Points, in no order, along strands that fork, close into loops and pass close to each other.
In the rows, zero is written as 128.
Two points are linked if the straight distance between their rows is under 118. Some points are linked to none.
j142: [ 89 119  64 130 139 135 108  75 145 161 123 124  69 153 167  46 187  95
 112 148 152  84 140 156 133 161 110 122 105]
j115: [148 138  95 134 145 112 138 153 138 127 164 139 117 166 158  50 141  95
 100 159 186  78 144 181 153 187 133 100 143]
j590: [139 138 133 114 131 103 119 121 134 124 121 125 133 105 101 116 117 129
 122 116 116 123 123 112 140 129 106 117 143]
j997: [122 148  97 122 112  94 139 124 146 146 142 113 169 118 109 100 211 142
  96 128  59 128 128 136 142 116  99  92 175]
j792: [ 63  97 187 126 118 160 119  90 122 114 113  62 144  42 131  83 146 197
 107 148  90 119  94 112  93 104 176 142 168]
j686: [145 142 131 177 111 131 159 200 146 119 156  89 181 206 166 145  83  87
  65 137 152  65 118 169  90 156 187 133 122]
j512: [162 128 103  98 132 126 120 120 136 157 110 162  93 111  69 148 138 161
 172 108  99 171 136  84 156  68  67 105 124]
j370: [117 164 129 175 137 141  88  75 138 126 178 132 158 117 148  70  83  90
 172  99 146 161 103 136 159  60  90 108  86]
j644: [142 144 113 128 161 131  71  99 105 141  95 145  93 119 127 155  62 131
 109 111 136 136  83  85  77 110 131 126 136]
j248: [163 152  36 149  85 125 126 167 160 147 128 146 112 197 147 149 161 102
 134  97 146 104 162 177 141 126  97 120 159]
j651: [145 147  68 160  80 114 132 180 166 138 141 103 133 198 188 115 146  83
  80 115 174  59 147 197 131 161 135 121 154]
j845: [100 108 191 111 139 152 132 118 117 111  99  88 131  45 127 122 129 195
 138 166  88 138 101 106  88 106 195 142 171]
j586: [118 141 122 133 109 153 138  87 110 133 131 166 130 167 133 160 149 137
 103 120 134 146 139 108 126 149 129 150  85]
j223: [149 129 140  87 153 133 153 129 105 121 152 181 110 157 129  97 170 127
 134 161 145 149 161 140 164 165  99 119 104]
j453: [100 115 123  95 139 124 109 102 124 152 125  85 121 101 110  95 184 176
  59 130 109 112 134 145 113 197 130 129 143]
j143: [143 142 132 133 102 146 143 128 139 117 156 165 136 159 131 149 131 133
 179 115 139 174 145 128 141  95  88 132  95]
j309: [107 104 158 113 141 108 123 147 133 120 117  90 126 101 123 121  81 113
 109 136 146  87 113 144 122 163 160 138 140]
j839: [174 133 169 116 142 147 141 175 105 115 130 185 144 139 104 198  91 137
 168 143 114 197 127 101 127 122 134 125 102]
j952: [139  96 137  95 139 155 128 144  92 139  97 133  62  92  94 204 116 166
 153 119 149 155 160 124 134 162 119 171 108]
j275: [137 144 145 145  98 160 148 114 123 118 140 173 140 188 141 185 134 129
 156 128 119 193 143 110 114 119 120 148  61]
j19: [181 130 153 117 150 147 147 176 106 125 117 172 122 173 120 214  95 131
 143 162 122 169 126  96  85 154 162 138 116]
j657: [151 116 141  88 188 141 100 118 122 124 101 137 101  56  92  96  89 154
 143 137 126 131 110  88 128 100 121 114 166]
j758: [161 146  79 159  96 130 138 182 161 135 130  96 152 218 180 119 115  79
  56 124 161  73 118 171  88 169 167 128 122]
j832: [102 110 181 136 145 121 141 166 120  89 123 127 130 141 146 138  47  96
 171 154 168 104 112 115 113 123 190 147 106]
j742: [104 140 154 132 124 132 142  98  97 118 156 127 151 129 131 150 148 138
  71 106 114 145 135 124 123 180 141 149  94]
j978: [110 118 158 160 106 146 154 146 137 119 116 119 139 183 159 146  68 102
 145 127 135  99 125 126 100 129 167 160 103]
j250: [132 157 127 157 121 135 100  91 153 133 167 133 165 107 115  86 136 122
 189 106 126 175 118 118 177  45  64 105  99]
j891: [123 122 173 128 135 120 123 153 104 101 150 148 148 106 118 155  50 108
 173 123 131 131 115 114 161  89 133 134 114]
j550: [150 147  49 155  77 103 140 178 166 159 136 112 132 186 165 117 173  90
 118 102 133  87 153 196 156 134 103 118 185]
j791: [106 140 134 152 135 107 107  85 126  96 171 117 154  95 124  46  97  83
 152  95 159 105 123 147 185  59 106 104 116]
j513: [ 86 112 158 140 136 113 110 109  97 117 109  94 116  79 151 166  57 123
 119 117 169  94  94 138 122 149 186 160 125]
j850: [114 161  68 178 105 121 113  93 112 134 197 127 132 155 192  63 156  60
 105 119 140 103 126 165 168 125 119  98 130]
j698: [129 112  98 103 133 110 111 171 171 143  98 106 105 141 120  90 124 125
 130 117 160  86 140 161 135 149 115 114 136]
j470: [134 123 153 135 156 123 118 130 147 120  87 113 123 145 153 118  71 121
 112 152 119 119  87  93  51 128 167 131 145]
j676: [115 153 103 140 184 136  81  40 112 136 132 134 100 151 154  48 139 104
  28 151 155 111  95  86  82 170 130 118  93]
j338: [148 164  85 144 102 117 137 132 150 152 149 141 148 143 125  99 206 129
 136 112  59 142 145 136 149  92  81  85 174]
j780: [104  80 139  93  82 124 156 147 172 134  93  89 137  84  86 134 176 161
 161 126  91 117 166 141 145 112 113 125 156]
j524: [119 107 172 102 173 139 103 128  96 110 106 111 115  44 112  94  98 173
 133 154 118 134  85 101 110 105 168 130 171]
j377: [ 88 114 158 132 110 113 144 163  82 127 121  93 141  97 160 237  95 118
 131 120 145 108 132 163 126 164 184 189 121]
j560: [145 126 119 124 123 135 116 129 180 128 126 155 126 114 115  83 109 134
 214 130 118 182 136 103 169  35  72 105 114]
j198: [ 68 111 148 133 117 149 138  53 115 133 126  79 142  87 119 113 178 192
  93 126  88 132 112 115  97 140 152 143 149]
j359: [101 107 176 136 157 135 114 148 138  92  89 111 113 128 152 115  65 129
 156 169 152 109  98  94  82 129 188 147 148]
j469: [155 137  82 104 120 142 129 106 133 145 129 159  76 143 102 134 175 138
 164 123 121 155 162 107 166  93  70 118 107]
j745: [123 115 143 134  73 123 186 166 133  79 170 159 153 172 137 123 194 127
 181 133 142 124 185 180 182 132 100 135 115]
j535: [112  99 168 106  90 116 163 154 157 105 126 112 177  71  96 129 157 146
 174 130  82 138 161 133 170  78 110 106 141]
j140: [154 132 163 111 184 138  97 131  79 143  94 159  95  86 115 178  88 169
 154 155 102 197  92  59  86  96 159 122 150]
j694: [121 104 146 122 112 110 144 194 111 144 121 111 149 102 122 237 103 113
 117 107 130  99 156 175 135 172 141 157 128]
j643: [171 148 144 111 164 151 129 152 105 112 113 171 128 163 126 161 100 141
 104 179 119 179 114  67  56 163 147 109 108]
j404: [159 143 117 127 158 124 118 127 139 110 140 155 122 174 143  56 109  95
 122 142 149 123 120 115 117 140 132  97 118]
j274: [148 130 104 123 101 128 170 169 126  99 174 164 135 155 132 111 174 112
 146 121 163 125 170 173 181 132  98 117 134]
j858: [156 114 147  99 160 133 129 151  93 139  78 135  83  85 109 212  91 169
 194 143 117 179 116  76 119 102 145 142 146]
j105: [122 116 100  79 146 134 152 108 123 147 148 171  64 120 114  63 209 146
 148 166 145 132 176 138 176 167  81 117 109]
j887: [ 92 121 149 133 102 138 141  96 147 125 116  85 161 101 102 130 173 171
 111 125  62 136 127 104  87 105 131 127 160]
j463: [169 143 147 102 151 151 145 123 118 115 153 179 132 171 116 102 160 127
 122 179 112 174 130  97 104 153 115 111  89]
j337: [112 121 141 136 118 100 119 126 132 116 134  90 155 118 121 121 113 111
  87 112 129  90 128 151 130 133 133 136 139]
j89: [160 134 150 125 144 133 131 154  94 117 142 164 145 108  90 182  82 127
 182 121 124 177 131 104 167  91 108 118 111]
j784: [ 79 100 172 168 102 127 154 131 151  83 118  98 153 144 165 106  78  87
 126 143 154  67 110 149  94 145 191 164  85]
j333: [137 147 123 138 149 124 152 125 116 107 158 139 131 179 170  50 142  93
  91 154 151 108 132 143 128 185 140 119 100]
j443: [147 118  75 107 143 104  90 174 172 172  99  97 107 150 128 109 146 121
  95 125 158 116 127 167 106 154 108 116 153]
j340: [ 97 139  64 157 114 131 132  85 133 144 167 144  95 174 202  46 182  77
 105 133 147  86 142 162 144 165 132  99 117]
j851: [159 129  90 119 155 104 103 153 140 128 130 127 108 138 129  68 105  87
 115 127 191  87 140 166 170 156 120 109 139]
j534: [109 124  94 115 144 142 127  71 135 144 133 150  87 158 149  80 181 115
 115 147 149 119 131 125 111 170 120 133  81]
j354: [109 114 153 102 130 118 140 112 111 138 144 107 149  70  88 121 171 162
  73 127 101 122 142 150 145 161 132 135 154]
j533: [ 62 112 163 157 126 131 124  89  64 113 124  70 102  73 153 202  83 141
 133 106 163  95 101 153 140 128 187 197 119]
j687: [ 77 125 162 153 118 122 133 110  57 121 119  98 135  75 160 246  95 143
 136 118 136 133 120 139 130 128 203 197 125]
j186: [145 161  48 145  95 127 108  87 142 160 127 151  97 166 123 149 172 116
 139  86 123 131 142 115 150  79  79 124 124]
j882: [ 78 114 126 113 138 129 124  59 123 149 109  58 121 108 130  77 200 192
  50 131 118 103 122 123  77 172 122 145 155]
j583: [157 142  61 125 145  97  77 149 163 180  75  95 120 134 117 108 147 126
  78 109 119 109 102 116  86 137  99  92 169]
j294: [139 121 146 121 121 157 146 112 141 124 141 162 138 126 114 120 125 156
 202 139 126 184 141 114 173  78  80 136  78]
j645: [ 97 139 188 152 129 137 132 114 105 104 162 131 166 101 136 132  91 131
 154 122 116 167 115 116 140 104 132 137  91]
j714: [ 97 118 179 144  90 159 175 115 131  99 160 144 154 170 168 127 134 121
 153 129 143 147 135 149 133 156 144 159  61]
j545: [196 153  45 125 115 145 122 150 140 141 131 189  88 188 143 150 156 101
 142 119 162 131 166 129 149 118 100 112 135]
j256: [ 73 114 198 146 106 154 164  81 121  99 145 128 153 118 141 135 141 142
 157 121 123 165 129 130 133 140 149 167  71]
j220: [123 133 165 174 112 136 156 168 147  75 157  97 187 183 158  95  75  80
 104 144 153  77 113 145 106 136 188 126 105]
j44: [177 121 169  89 171 136 145 159 132 107 128 171 149 143 104 104 121 142
 128 177 108 184 115  80  87 143 130 107 126]
j691: [131 129 104 114 119 148 131  84  78 142 154 170 101 128  82 181 140 145
 149  87 147 152 168 130 194 132  92 141  84]
j417: [127 123 134 165 135 100 112 153 174 119  85  81 158 126 148 115  72  95
  99 136 108  83  86 105  74 100 174 116 169]
j150: [157 111 117 100 157 131 108 123 128 161  79 137  95  66  61 138 118 173
 171 131 108 156 115  84 128  80  87 113 173]
j893: [109 115 177 113 117 121 152 112 126 109 155 115 166  68  88 132 154 156
 141 121  83 149 153 139 155 118 128 122 130]
j465: [122 124 138 136 139 105 120 159 115 141 106  88 143  82 117 190 117 152
  82 119  94 123 101 133 110 151 160 128 173]
j552: [119 114 175 124 131 129 134 129 109 110 119 105 152 115 124 164 121 148
  86 138  96 138 119 119  88 167 153 151 140]
j170: [148 108 121 113 144 140 125 122 107 143 100 164  71 114  91 207  84 154
 179 117 139 159 136  90 138 114 105 154 110]
j846: [154 135  78 125 153  91  69 140 163 164  83 110 121 108 108 128  97 116
  95  93 117 110  90 119 114 108 114 101 180]
j703: [164 136  99 125 155 116  80 146 123 164  84 127 102 110 114 169  56 123
 126 102 137 129  86  85 103 106 126 111 162]
j336: [115 123 102  87 126 137 130  90 138 155 111 139  77 137 117  97 221 148
 119 156 131 122 154 138 138 178  99 134 105]
j74: [144 135  91 147 127  98  95 142 180 138 101  91 144 139 138  99  73  85
 120 101 130  80  95 129 104 102 130 112 161]
j823: [176 152  70 134 112 110 116 128 157 167 114 141 131 156 114 147 162 130
 136  91  83 141 125 117 125  83  82  89 165]
j383: [130 127 140 137  99 114 144 185 115 143 126 105 184 104 110 238 109 134
  87  96  88 128 130 151 125 133 141 151 159]
j435: [117 150  84 155  94 123 130 127 119 121 190 158 133 152 155  95 174  89
 142 115 146 107 162 185 194 121  95 115 138]
j12: [107 118 133 106 111 116 141 113 167 142 100  99 143 105  89 103 194 171
 130 129  74 125 141 123 116  92 104 121 164]
j405: [152 136 139 100 180 142  93 107  89 138 104 158  84 101 102 160  95 162
 107 146 123 160  95  59  82 124 132 126 128]
j593: [117 115 169 137  82 139 190 143 122  93 160 168 157 176 140 149 170 111
 152 117 135 143 178 175 166 154 116 155  78]
j641: [128 142 108 138 131  97 109 115 133 119 148 137 136 110 111  92 121  90
 141 104 139 105 126 134 178  89 108 102 135]

A fork is a point with three links, a tip a point with one. Leave the first point through the second and follow the links. Name the first fork or tip that comes.
j952; j170 => j846
j997; j338 => j198
j198; j792 => j12
j978; j784 => j545
j703; j644 => j952
j846; j583 => j404

A piece is all that can be reached along the links. How many separate loops has the piece of each point below (a circle has one, a figure eight two, a Y none), and how many tips (points with one link)?
j336 => loops 1, tips 0
j978 => loops 0, tips 3
j887 => loops 2, tips 0
j590 => loops 1, tips 0

How many points has the smallest loop of links through each point below? Write 0 if it is on no loop.
j198 => 9
j309 => 21
j19 => 21
j512 => 14
